The views of a scene show one set of named points, each view turned or mirrored, and shifted as a whole, with a little noise and some points left out.
(in the rows, 128 means zero)

Scene 1
View 1
dunu: [106 143 123 114 164 146 148 113  86 112 158 102 156 105 154 120  74 168
 126 161 101 165 173 133 131 104 129 155]
Mos: [ 89 128 167 118 137 104 159 157 132  93 151 133 132  84 106  69 114 134
  90 149  80 149 105 149 122 110 119 143]
gimik: [120 138 140 134 147 127 150 144  69 129 144 103 174  84 166 112  89 170
 139 149 112 171 194  92 119 111 143 146]
bafis: [ 96 152 119 127 145 118 142 134 103  95 172 112 142  98 102 123  83 141
 101 159  83 170 127 155 113 106 140 154]
lapet: [110 137 132 135 147 120 146 141  76 119 142 115 162  86 145 105  95 158
 126 158  98 167 162 110 116 112 137 148]
Zun: [113 135 137 131 151 122 149 138  80 122 148 112 162  87 155 105  98 165
 124 156 101 164 167 106 123 113 134 148]
muzi: [108 168  78 160 145 114 121 148  52 109 189 107 156  83  95 161  77 144
 128 162  75 191 141 126  84 117 178 157]
tego: [ 90 154 130 127 140 108 152 147 116  92 175 112 137  88  91 117  91 136
  96 150  83 166 125 153 113 106 142 152]
nuf: [119 147 135 120 160 145 151 123  69 127 153  90 176  98 173 128  69 176
 140 149 120 171 211 108 129 100 140 147]
dez: [107 146  94 141 154 131 130 126  61 114 154 110 154  95 138 126  83 163
 129 167  82 175 154 115 115 113 142 159]
gupa: [101 144 116 122 157 132 141 124  90 108 155 113 145  98 133 114  84 155
 117 159  88 170 150 135 119 109 131 158]
futed: [ 97 142  68 147 157 130 113 120  54 104 151 129 133  96 122 119  95 159
 124 188  57 169 117 120 114 121 134 170]
pulu: [100 130  97 139 157 135 121 120  65 117 130 126 140  97 158  96 107 166
 134 182  73 160 134 106 130 122 119 166]
Gil: [104 154 151 162 119  68 158 202  98 100 184 128 157  57  69 116 115 117
 102 138  80 173 114 130  80 119 176 131]
View 2
Mos: [132 118 129 138 142 125 134 131 137  89 112 152 124 151  96 104  82 115
 134 104 162 166  96 102  36 133 154 144]
muzi: [153 136 157 133 145 142 125 137  92 151 105 172  60 145 105 101 104 101
 116  56 167 113 144 126 117 142 124 165]
dez: [125 124 159 113 133 123 129 135 103 134 109 168 101 135 121 111 114 108
 107  83 169 130 143 130 113 156 166 152]
lapet: [117 128 147 133 117 123 136 149 116  93 121 154 121 142 117 115  99 101
 144  86 159 149 123 113  79 147 195 150]
nuf: [105 158 158 109 115  97 125 170  89 121 143 161 100 141 126 124 120  85
 130  70 169 152 175 165  91 158 183 149]
bafis: [139 125 141 120 159 123 126 126 122 129 104 160  95 151  91 107  95 117
 104  96 171 144 122 125  63 134 120 151]
futed: [132  93 161 105 147 136 125 115 113 151  88 168 112 134 119 120 116 132
  75  99 174 114 121 105 127 163 156 153]
dunu: [110 138 152  99 137 100 124 147 107 124 127 163 106 141 118 120 112 103
 106  94 173 154 152 150  78 158 166 149]
Zun: [114 136 148 121 122 116 131 152 111 105 124 156 116 141 122 115 103  99
 133  85 165 151 143 129  85 149 186 146]
gupa: [124 124 148 109 143 112 126 138 112 128 113 164 112 140 108 116 103 114
 102  96 172 144 134 133  80 150 151 147]
gimik: [112 148 157 124 111 114 132 164  98 106 137 155 102 139 127 117 112  87
 143  67 164 143 159 142 102 153 194 149]
pulu: [105 104 154 108 118 121 131 133 122 108 112 153 144 129 135 124 110 120
 106 109 170 140 122 108 112 162 210 145]
tego: [149 122 137 130 160 128 130 124 125 122 104 163  97 155  86 100  85 115
 108  96 165 149 110 116  51 130 114 149]
View 3
bafis: [178 125 169 162 136 111 138 161 103 173  73 137 119 124 121 124 151 113
 171 145 143 118 148 147 138 124 113 141]
Zun: [181 130 163 167 188 138 150 168  98 151  55 143 119 105 135 154 140 124
 170 172 122  82 155 144 122 172 119 130]
Mos: [182 153 186 169 169  92 136 160  78 175  77 128 121 122 126 130 154  94
 153 187 169 104 151 149 135 162 114 125]
muzi: [181 105 133 177 136 130 150 167 104 137  81 136 100 151 119 150 155 150
 181 131  89  98 169 126 138  72 114 154]
dunu: [175 114 162 150 167 149 147 167 122 155  50 158 130  92 127 141 134 123
 185 150 123 103 137 146 120 165 126 130]
futed: [185 100 154 127 171 179 168 187 107 161  75 141 125 160  92 148 175 113
 196 167 106  89 152 146 136 145 121 128]
pulu: [183 108 163 128 183 172 167 188 104 158  70 142 127 149  96 151 168 112
 191 184 115  84 151 146 129 168 124 124]
Gil: [180 159 154 214 154  59 131 160  54 154 106 108  89 150 136 148 161 117
 132 174 143  94 188 123 147  91 102 141]
tego: [174 135 168 165 135  92 134 154  94 170  81 132 117 130 121 122 156 111
 163 152 155 119 153 146 142 121 110 139]
gupa: [176 120 163 149 165 140 148 167 108 160  66 149 121 120 121 137 146 118
 179 155 124 105 145 150 131 148 122 131]
gimik: [179 123 151 174 201 147 158 168 102 135  47 150 114  90 143 167 127 135
 166 169 106  70 163 136 109 175 125 133]
lapet: [181 138 168 170 196 131 148 170  82 153  64 141 116 112 127 157 143 114
 160 186 130  77 163 137 119 182 117 126]
View 4
gimik: [132  71 140 146 156 105 108 146 162 139 124 148 107 133 105 151 133 112
 133  87 131 113  54 102  70 139 134 139]
dez: [153 105 111 153 163 131 106 138 162 135 154 115 100 146 113 136 136  96
 121 120 121 111  64 106  96 133 126 128]
Gil: [162 116 105 145 190 120 129 142 124 153 158 145 173 200 124 139 183  87
  51 115 154 136  49  56 128 189 159 187]
gupa: [136 106 109 151 161 118 101 142 152 129 137 107 129 145 115 140 134  99
 115 132 116 124  78  92 101 117 127 146]
pulu: [156  77  85 157 149 137  94 124 181 126 153 120 120 145 134 126 132  96
 135 152 131 107  66 119  94 102 113 135]
Zun: [132  75 123 151 159 110 104 144 159 135 133 135 125 141 114 143 137 110
 127 114 130 117  61  94  87 131 132 148]
Mos: [128  84 100 148 167  98 110 145 147 132 125 125 189 171 115 136 151 106
  92 146 142 145  72  65 105 123 141 191]
muzi: [179 148 118 151 179 150 118 137 137 143 176 111  93 163 120 141 154  76
  86 109 113 113  61  91 122 174 135 128]
nuf: [121  83 151 148 159 103 100 148 154 135 122 133  94 122  94 155 121 114
 139  80 108 114  64 104  66 133 129 129]
futed: [175 116  79 158 157 155 103 122 173 123 172 106 109 154 139 123 137  82
 114 153 123 109  68 111 113 119 117 129]
tego: [143 132 104 148 172 115 111 148 134 129 140  99 160 173 111 136 151  91
  83 138 117 143  75  68 124 130 137 174]
dunu: [134 115 115 151 159 117  96 147 154 125 134  94 112 136 103 141 125 101
 127 131  98 125  82  97  98 111 123 133]
View 5
futed: [189 152  97  82 105  66 154  54 120 120 135  58 154  72 116 141  92  79
  63 128 135  78 150 158 151 121 140  83]
dez: [156 149 126  95 115  66 120  94 111 121 142  74 148  97 134 122  89  90
  62  99 153 100 140 178 150 124 116  91]
gimik: [131 128 128 113 109  80  81  96 139 123 156 104 125  83 152 128  77  84
  62  91 158 116 122 197 137  96  99  96]
muzi: [167 175 123  70 120  41 132  93  87 126 129  49 157 121 114 124  94  89
  63 104 174  89 159 164 159 158 122 102]
lapet: [141 125 141 113  92  97 119  98 141 118 158  82 148  74 159 136  97  96
  47 102 141 114 115 190 151  97 114  87]
Mos: [159 121 148 107  93 116 163 111 119  96 166  69 162  77 178 123 118 124
  27 110 138 123 108 175 169 109 118  56]
Gil: [158 150 193  83  91  84 157 141  99 119 137  39 192 115 145 120 134 135
  23  89 171 124 119 169 190 160 123  94]
dunu: [146 139  95 108 128  85 117  83 114 105 168  92 119  84 159 117  78  84
  67 111 139 109 129 177 143 100 107  69]
Zun: [144 128 126 111 106  90 111  92 129 118 156  91 134  77 153 129  85  92
  55 101 145 111 123 190 147  95 108  83]
tego: [166 148 131  89 118  95 169 106  91  92 155  57 158 101 158 110 111 116
  39 117 145 114 128 159 168 139 119  60]
bafis: [171 149 119  92 122  90 164  96  93  94 155  64 148 101 156 111 103 107
  50 120 144 109 137 158 166 132 120  61]
nuf: [131 139 104 114 133  76  76  85 123 115 164 114 110  95 157 118  64  76
  80  98 157 115 132 192 129  96  90  86]

Which points are out of place in each view (at most two, in the order of its rows)? Write none if all are in place.
view 1 | Mos, lapet
view 2 | muzi, pulu
view 3 | futed
view 4 | dunu
view 5 | dez

Scene 2
View 1
rof: [100 123 106 138 122 125  93 156  99 117  80 141 104 136  79 172 126 136
 145 158 126 150 117 110 170 157 123 121]
mopab: [113 116  69  91 163 134 131 114 115 134 107  92 110 187 125 179  80  98
 149 181 109 137  73 135 183 147  83  54]
Repa: [ 96 111 118 154 150 138  80 125  89  98  74 144 101 124  62 169 123 146
 123 154 149 141 128 110 186 147 135 128]
levek: [ 99 106 100 123 166 147 111 109  94 122  83 115  89 150  79 190  75 124
 137 174 161 139  94 118 183 108 113  94]
Kugis: [ 96 103  93 136 200 149  86  85  99  93 105 118 108 154  90 162 104 119
 110 148 138 130 116 122 209 156 121  77]
Suno: [ 98 115 110 133 143 146 103 130  85 118  69 131  92 135  74 181 107 144
 135 183 156 139 114 110 175 117 123 126]
Zam: [ 99 121 100 125 134 139 100 141  99 113  82 130 112 150  93 171 125 133
 135 175 120 138 117 113 171 153 121 113]
tebo: [104 132 107 123  95 132 109 169  91 132  62 140 101 141  84 181 129 144
 155 199 121 146 111 107 146 132 116 138]
Zaf: [109 126 104 127 107 120 108 166 109 129  74 135  97 139  78 182 110 134
 159 168 126 156  99 111 162 136 110 123]
Kuz: [ 90 120 113 137 160 157  84 113  71 101  70 138 102 136  78 174 127 152
 109 180 150 127 136 106 183 137 137 130]
nago: [100 115 128 169 125 127  73 152  92 100  64 153  88 112  44 169 120 149
 141 136 158 153 130 102 179 141 141 145]
deguk: [101 117  85 110 156 144 114 118  99 125  93 110 102 164 102 181  99 118
 137 186 126 137  98 125 182 138 103  85]
dezu: [100 123 109 136 123 130  96 152  97 118  72 139 103 138  82 172 128 140
 144 166 127 150 121 110 169 149 121 129]
gonur: [ 91 127 115 134 137 156  88 127  69 108  58 149 110 131  83 174 149 161
 114 194 141 128 145 101 169 145 143 151]
meb: [ 93 126 104 135 141 146  81 128  85 101  80 142 121 144  94 166 155 146
 112 179 120 133 146 111 174 168 130 134]
purus: [ 97 134 104 108 100 147 113 158  77 139  51 141 107 142  93 188 141 153
 145 227 126 134 120 104 141 120 118 149]
bome: [109 119  85 106 149 134 115 127 110 127  99 112 115 165 109 177 105 118
 144 177 111 142  99 122 178 154  99  83]
nezop: [ 99 120 108 135 136 136 100 138  91 118  74 135  97 142  77 181 114 140
 136 169 143 143 113 109 173 133 125 120]
View 2
dezu: [119 102  94 174 130 132 128 108 168 153 124 138 132 124 125 118 142 124
 114 122 158 119 125 165 176 140 149 133]
levek: [142  88 106 114 105 125 126 144 182 184 107 149 134 118 140 136 167 113
 117 161 165 125 115 172 170 124 103 129]
nezop: [126  95  96 158 124 131 126 116 175 163 121 141 133 117 127 127 145 117
 116 129 161 118 121 167 176 135 132 133]
tebo: [102  97 102 184 133 132 121 103 162 129 114 139 151 127 118 106 155 130
 114 113 182 107 137 165 181 119 148 156]
rof: [114 100  99 177 134 134 119 111 169 149 125 138 127 128 126 117 142 129
 110 123 147 119 116 165 171 144 145 127]
gonur: [139 110  82 186 134 141 156  79 167 145 152 125 148 104 123 111 111  80
 105 103 155 131 131 134 181 159 159 151]
Repa: [136  99  74 170 128 134 139 119 176 168 138 141 116 101 133 138 123 105
 116 129 144 130 118 159 175 155 132 114]
Kuz: [152  99  83 151 122 135 151 105 181 170 143 135 138  99 135 129 124  81
 108 130 158 132 120 146 178 155 125 136]
Zaf: [101  94 106 171 131 131 111 118 167 143 105 151 133 133 124 115 160 147
 117 127 167 108 120 172 176 121 147 133]
meb: [141 116  99 170 133 136 141  92 166 152 151 128 142 126 128 114 122  90
  98 113 139 133 121 142 166 153 156 142]
bome: [135 108 137 123 113 121 110 119 164 167 112 130 141 163 134 113 171 125
  93 152 133 120 105 161 153 125 144 138]
Zam: [127 106 108 154 127 133 123 109 171 156 126 133 139 134 128 114 148 116
 105 132 149 122 117 158 166 138 149 139]
Suno: [138  93  92 148 119 131 141 112 176 167 131 136 134 108 136 125 137  95
 110 132 158 131 123 154 173 143 127 140]
Kugis: [161 102 103 115 106 124 131 140 184 200 129 140 117 122 149 149 143  99
 106 164 123 141  98 163 156 151 116 112]
mopab: [136 104 157  94  97 114  95 138 170 180  90 133 144 187 139 114 195 139
  87 172 127 120 101 168 135 110 131 140]
purus: [110  94 103 175 123 129 138  90 161 124 114 133 171 117 119  98 156 109
 110 106 202 108 147 153 189 112 142 175]
View 3
meb: [102 134  98 123 124  87 138  89 144 119 156 142 139 101 187 125 100 142
 135 130 126 135 111 122 130  95 177 143]
Suno: [109 139 106 100 143  77 140  96 133 100 165 140 151 123 154 165  95 113
 149 148 136 153 148 141 122 107 163 117]
nago: [109 111 104  66 144  80 101  76 134  87 152 160 150 109 150 145 102 138
 184 131 100 136  97 109 115  92 149 104]
mopab: [131  97 142 154 187  73 149 117 175 127 178 126 132 153 143 151 110  84
  71 190 186 127 164 180 138 126 164 169]
rof: [118 129 126 102 151  87 127  92 159 117 155 129 151 113 144 145  97 134
 136 133 122 141 112 137 109 107 164 138]
purus: [ 97 184 116 119 123  96 171  91 141 129 148  98 171 104 160 164  89 134
 127 116 133 181 152 153 100 110 186 131]
deguk: [120 119 119 135 164  75 144 107 153 113 172 138 140 137 159 153 107  98
 106 171 163 137 157 158 135 116 169 147]
tebo: [108 159 133 106 138  97 152  92 157 128 149 100 169 108 141 161  93 137
 128 121 124 167 132 155  93 116 172 134]
Zam: [114 132 119 119 147  84 137  99 155 119 159 132 146 119 162 140 101 127
 121 143 137 139 128 143 121 110 167 144]
Repa: [108 119 107  93 143  76 114  86 136  99 161 157 142 115 163 145 103 127
 158 141 121 133 114 119 126  98 160 118]
bome: [126 112 130 136 168  78 142 109 167 123 167 131 139 138 155 145 107 105
  97 165 162 135 140 164 129 117 171 158]
nezop: [113 135 117 100 150  81 135  94 144 108 159 133 153 120 151 157 101 122
 139 146 129 149 133 139 116 109 162 127]
Zaf: [122 141 139  99 161  90 134  96 164 117 153 109 160 124 127 159  98 124
 126 136 128 153 126 158 101 117 160 134]
Kuz: [100 139  88 113 131  75 141  92 127 100 164 157 142 112 185 143 103 123
 157 143 131 144 138 120 134  98 173 121]
dezu: [113 137 121 103 147  89 131  90 156 115 157 125 154 112 151 147 100 132
 137 129 122 146 118 143 114 108 166 137]
View 4
levek: [156  98 137 161 157  92 107 119 130 165 141 100 132  74 112 181 102 119
 114 134 125 118 111 116 124 146 195 134]
deguk: [152 103 142 162 146  94 113 121 126 168 150 110 128  67 114 169 102 123
 129 128 125 117 119 130 126 157 190 134]
Kuz: [131 135 108 154 150 128 101 121 132 144 151  87 150  96 122 140 108 104
 132 129 114 141 115 102 142  94 168 120]
Zam: [150 130 137 148 127 110 112 120 125 162 154 100 131  83 115 150 113 126
 126 113 121 124 131 133 130 126 164 129]
nago: [149 154 118 140 110 134  66 103 106 155 143  68 149 104 107 155 133 107
  77 103 121 141 125 100 130  70 140 124]
gonur: [120 166 105 137 126 150 113 119 129 142 163  91 140 106 127 108 115 110
 150 114 111 148 136 120 145  87 139 114]
Repa: [148 141 121 152 125 118  82 113 126 148 153  78 143  95 118 151 117 111
 104 120 119 133 116  97 134  80 157 120]
mopab: [172  86 167 166 136  55 132 129 131 183 158 123 115  45 112 190  94 140
 137 131 133  97 119 141 116 189 207 143]
purus: [119 142  95 123 140 163 126 106 105 169 132 113 143 106  97 132 110 118
 135 102 115 151 150 164 129 158 151 129]
dezu: [145 132 123 144 133 126  96 112 115 163 143  92 140  91 103 159 114 115
  99 112 124 132 123 119 124 116 157 127]
Zaf: [152 132 129 133 107 120  96 101 102 177 139 100 126  88  93 164 120 129
  93  96 127 126 140 146 117 140 155 134]
meb: [138 154 124 147 118 123 113 121 130 143 170  96 137  91 128 122 110 119
 150 122 119 137 130 123 141  97 150 120]
Suno: [137 125 114 146 150 132  96 112 116 158 130  88 145  96 109 159 113 111
 107 128 121 135 118 116 129 124 174 123]
Kugis: [159 107 145 179 154  78  92 127 141 152 158  85 138  69 127 177 107 114
 117 150 122 112  98  86 132 102 192 128]
View 5
meb: [178 105  86 128 113  99 140 155 124 124 174 125 149 130 122 173 121 171
  84 110 146 164 109  80  48  98 126 126]
tebo: [152 105 114 109 128 125 145 156  98 134 157 124 154 150 138 195 135 155
 130 132 135 166 137  67  73  70 163 161]
nago: [159  75 109 131 119  93 151 144  80 127 160 130 198 106 166 195 149 153
  88 147 142 181 110  80  92 109 104 150]
Kugis: [183  78 117 134  99 153 169 166 139 139 181 155 178  98 161 151 125 193
  81  87 144 118  87 100  81  84  77 124]
Suno: [168  74 114 125 121 144 161 160 101 133 176 140 172 119 151 173 135 179
 108 114 126 150 126  80  84  89 132 145]
deguk: [175 102 126 112 103 170 165 169 145 147 173 151 155 135 143 164 120 180
 120  86 142 117 109  88  73  56 121 139]
nezop: [166  89 115 116 119 136 159 158 106 136 167 137 169 126 150 179 134 169
 105 114 138 151 116  80  77  79 125 144]
dezu: [164 100 109 118 112 117 147 154 104 135 157 132 165 135 143 184 135 161
 112 126 143 156 118  75  75  83 130 147]
Repa: [168  80 103 132 115 109 153 152 103 133 168 134 181 105 147 173 137 170
  79 118 142 162 104  85  79 101 103 136]
levek: [174  70 132 123 110 181 177 164 118 142 177 153 172 112 161 166 130 191
 114  95 126 125 115  90  93  67 113 142]
rof: [163 102 116 116 112 114 146 155 110 137 154 134 167 135 146 188 137 153
 104 128 150 156 108  79  74  78 119 149]
mopab: [180 120 141  94  89 196 169 177 174 155 159 166 139 154 150 160 115 185
 140  80 155  86  92  91  72  27 106 140]
gonur: [175  96  74 131 128  87 141 152 102 116 183 107 155 127 115 170 122 172
  79 118 132 184 124  73  49 110 151 130]
Zaf: [153 102 130 103 118 131 153 156 106 141 149 138 165 144 157 193 139 152
 134 134 146 151 120  75  85  65 136 162]
Kuz: [179  76  92 139 118 126 160 160 109 124 190 123 168 107 133 160 126 183
  80 106 129 161 119  84  64 102 129 127]
bome: [174 118 125 103  99 156 156 168 154 143 162 147 142 149 143 169 114 173
 123  96 156 114 100  86  68  52 117 136]

Which points are out of place in each view (at most two, in the order of its rows)? Write none if all are in place.
view 1 | Kugis, gonur
view 2 | Suno
view 3 | nago
view 4 | levek, dezu
view 5 | none

Scene 3
View 1
robef: [ 84 102 154  90 147 130 123 117 156 115 157 143 109 141 129 154 157 123
 152 102 147  96 184 107 112 161 114 117]
zer: [ 96 119 156  87 159  97 114 120 148  99 147 183 118 153 160 153 176 129
 165  74 148  96 189  87  96 166 122 147]
Tedi: [120 147 164 127 179 124 130 204 146  77 100 162 148 154 164 172 221 124
 160 108 204 136 113 123 150 119 101 115]
Lumit: [ 82  98 155  99 127 157 122 113 161 120 165 124 111 138 119 154 137 127
 142 128 149  83 186 119 117 167 115 102]
Bimo: [ 91 113 151 110 140 149 129 141 153 114 149 133 117 141 125 155 163 132
 152 124 166  98 168 125 130 155 113 101]
Zibet: [105 103 156 109 163 139 127 125 178  91 129 120 125 131 132 177 170 109
 155 115 155 105 149 133 136 152 106 100]
Niv: [ 89 132 159 112 152 137 138 180 123 126 138 153 130 149 142 139 188 145
 156 123 197 119 152 111 140 138 105 110]
kegar: [ 64 109 152  87 144 138 135 150 133 142 155 123 105 128 101 133 167 128
 170 125 176 108 169 117 144 150  90 112]
Muli: [ 79 112 154  93 136 131 127 127 145 125 155 147 112 140 129 148 159 133
 158 110 157 100 180 103 114 161 107 117]
satel: [ 93 100 147  91 200  84 122 122 177  77 117 115 109 114 120 173 194  83
 194  79 161 125 130 127 137 148  78 138]
Felir: [ 85  93 152  99 165 139 127 123 173 100 135  93 113 118 109 164 164 102
 166 124 162 112 150 135 138 151  90  99]
domav: [ 90 126 155  96 174  94 125 149 138 105 137 162 115 147 146 152 194 119
 173  87 175 117 158 102 123 151 102 139]
bebiv: [ 94  94 156 110 119 175 123 104 171 117 162 124 120 148 129 165 133 132
 123 129 134  74 193 125 111 165 129  84]
ved: [ 98 127 154 109 157 120 126 152 142 105 137 164 126 152 150 156 187 130
 158  99 173 105 160 104 121 145 115 123]
Kasib: [ 85  87 158  99 109 170 118  90 172 115 176 132 111 145 127 163 121 132
 123 126 122  63 211 114 101 174 134  91]
sov: [113 123 163 114 173 117 120 147 161  82 123 160 134 150 159 174 190 117
 156  94 161 108 148 116 124 141 114 119]
pumug: [109 119 162 111 155 134 120 143 159  90 134 150 131 154 153 172 177 128
 148 109 162  99 159 121 121 151 116 110]
View 2
Niv: [148  93 118 109 127 113 154 189 128 113 132 173 111 129 113 149 100 171
 126  90 132 150 135 116 113 144 141 116]
Tedi: [156  79 138  85 115 126 141 138 137  94  96 143 128 108  91 166  86 145
 169  52 102 135 131 131  92 120 110 113]
Lumit: [134 169 143 108 103 122 166 150 102 128 151 160 100 146 166 141  60 165
 104 165 119 197 135 107 133 127 147 123]
sov: [153 111 141 104 111 139 131 137 124 106 122 139 108 134 136 148  78 141
 145 100 103 155 138 151 102 104 134 120]
kegar: [158 141 132  87  98 102 185 170 110 142 138 160  88 151 153 134  83 160
 107 122  98 166 139  88 147 137 119 107]
Zibet: [149 145 152  91  90 128 155 120 111 114 122 137 109 133 147 148  53 151
 137 124  92 176 132 121 118 106 122 121]
Muli: [145 139 135 110 113 119 158 162 110 130 151 159  91 152 158 135  83 154
 107 137 116 172 142 120 130 121 146 120]
Kasib: [123 189 146 128 105 139 155 141  90 117 166 157  96 147 178 144  47 170
  95 190 137 212 135 113 132 121 172 130]
Bimo: [145 142 140 100 106 121 162 150 116 122 138 158 102 135 145 150  69 165
 121 130 114 177 136 107 125 129 137 120]
bebiv: [124 175 148 121 101 135 158 139  98 115 153 160 106 134 162 152  47 177
 105 170 132 209 129 105 129 127 158 135]
domav: [166 105 125 107 116 117 144 164 126 127 132 152  90 155 145 130 103 134
 127  97  91 135 153 147 114 103 132 118]
zer: [160 121 127 133 129 132 122 160 121 125 153 146  87 158 156 124 104 122
 118 138 116 150 154 174 112  92 163 128]
pumug: [144 123 144 111 108 135 142 140 117 112 131 147 108 132 134 152  74 151
 135 121 118 170 137 135 109 114 139 121]
Felir: [152 154 152  77  81 115 174 128 108 131 125 139  95 142 163 140  54 147
 126 127  70 177 137 107 133 108 110 112]
ved: [153 113 130 108 120 129 141 160 117 117 134 154 105 139 132 143  89 147
 130 110 114 152 141 140 111 113 142 121]
satel: [177 131 149  76  88 120 150 113 116 138 116 115  87 154 163 118  80 111
 140 108  40 138 150 150 126  74  95 109]
robef: [152 151 132 112 105 127 157 152 112 127 145 152  90 152 166 133  72 146
 108 147 111 174 145 127 130 112 145 124]
View 3
Bimo: [ 95 108 146 145 156 127 147 140 130 114  98 112 143 134 124 124 164 122
 100  88 139 118 155 136 119  77 126 168]
Zibet: [107 121 158 143 132 122 144 152 128 116 118 104 121 136 118 116 148 127
  90  99 114 100 146 123 130  85 118 146]
pumug: [113 104 171 141 148 117 141 121 130 117  92 109 125 142 117 106 164 122
  98  97 131 105 141 124 131  97 129 169]
ved: [124 103 163 132 148 129 161 106 118 105  80 117 121 143 104 106 170 120
  96  88 149 115 153 132 127 100 126 174]
Niv: [136  61 143 149 172 131 162 105 131 103  65 121 120 141 106 106 182 120
 106  82 161 151 147 137 106  90 151 182]
Felir: [ 97 133 145 145 129 132 158 186 124 115 126 111 134 134 127 126 148 135
  87  98 120 113 162 131 133  74 109 147]
robef: [ 82 138 158 129 161 124 148 133 112 112  89 118 158 136 120 132 173 117
  95  96 150  98 172 136 131  90 106 176]
bebiv: [ 57 125 160 140 178 103 112 138 140 120 106 106 178 135 158 135 168 110
 111  99 126  88 150 127 118  70 116 181]
Muli: [ 90 120 151 131 164 129 154 133 115 111  85 122 153 137 117 129 174 116
 100  94 156 114 169 139 125  87 118 184]
Kasib: [ 34 143 158 133 187 103 107 134 127 123 102 104 197 136 159 146 175 102
 113  99 133  74 162 132 123  75 104 192]
domav: [127 118 158 123 131 141 176 112 104 106  76 126 110 141  89 106 172 124
  82  88 162 122 171 135 142 114 119 166]
Lumit: [ 66 126 148 138 175 118 133 146 127 113 103 108 174 130 141 139 171 112
 106  99 136 101 166 134 119  74 113 182]
sov: [131 111 175 133 132 121 151 112 125 112  96 114 109 140 104  91 163 126
  91  91 132 101 136 120 138 109 128 160]
View 4
Bimo: [131 118 118 128 115 145 156  94 152 147 141 159 134 131 134 103 149  85
 152 127 141 136 103 120 116 125 160 105]
sov: [136  97  95 183 102 138 144  78 145 168 135 186 146 122 140 104 142 121
 174 136 119 127  78 137 126 108 165  96]
satel: [120 154 111 203 129 148 147  80 139 139 163 176 135 150 102 133 145 126
 168 148  64 119  75 123 139  76 217 100]
Niv: [122  96  87 120 110 148 173  89 147 173 139 212 144  83 145  98 164 103
 189 110 155 137 103 120 128 124 137  67]
pumug: [141  99 103 165 105 132 148  87 147 166 141 170 139 131 144  93 145 103
 163 132 134 131  88 132 117 123 162 102]
Tedi: [126 107  85 170  81 147 145  54 146 179 151 209 189  95 150 106 164 163
 201 140 128 125  88 131 139  93 145  47]
ved: [130  99  91 162 114 137 163  97 142 168 138 195 132 112 142 100 149 104
 175 121 131 133  87 126 128 115 160  93]
Kasib: [149  99 130 127 125 129 145 124 151 137 126 119  98 157 134  91 128  41
 114 121 154 137  96 123  96 159 158 156]
Lumit: [131 114 123 122 124 142 156 115 152 140 137 141 109 148 128 100 147  62
 133 122 147 139 103 116 107 141 163 126]
bebiv: [148 102 132 125 109 134 142 113 153 142 131 119 121 156 146  89 138  66
 122 128 163 132 101 125  96 155 152 132]
domav: [125 111  98 169 125 138 161  96 142 161 141 194 120 121 128 110 147  96
 174 121 116 129  86 127 132 107 175 105]
zer: [131  86  82 197 136 123 165 113 137 178 127 207  96 119 138 104 133  80
 170 113 114 133  73 135 127 120 176 125]
kegar: [116 143 119 107 134 159 178 105 150 133 157 166 121 122 112 114 162  78
 161 121 131 138 111 104 123 116 174  92]

Which points are out of place in each view (at most two, in the order of its rows)? Write none if all are in place.
view 1 | Niv
view 2 | none
view 3 | none
view 4 | domav
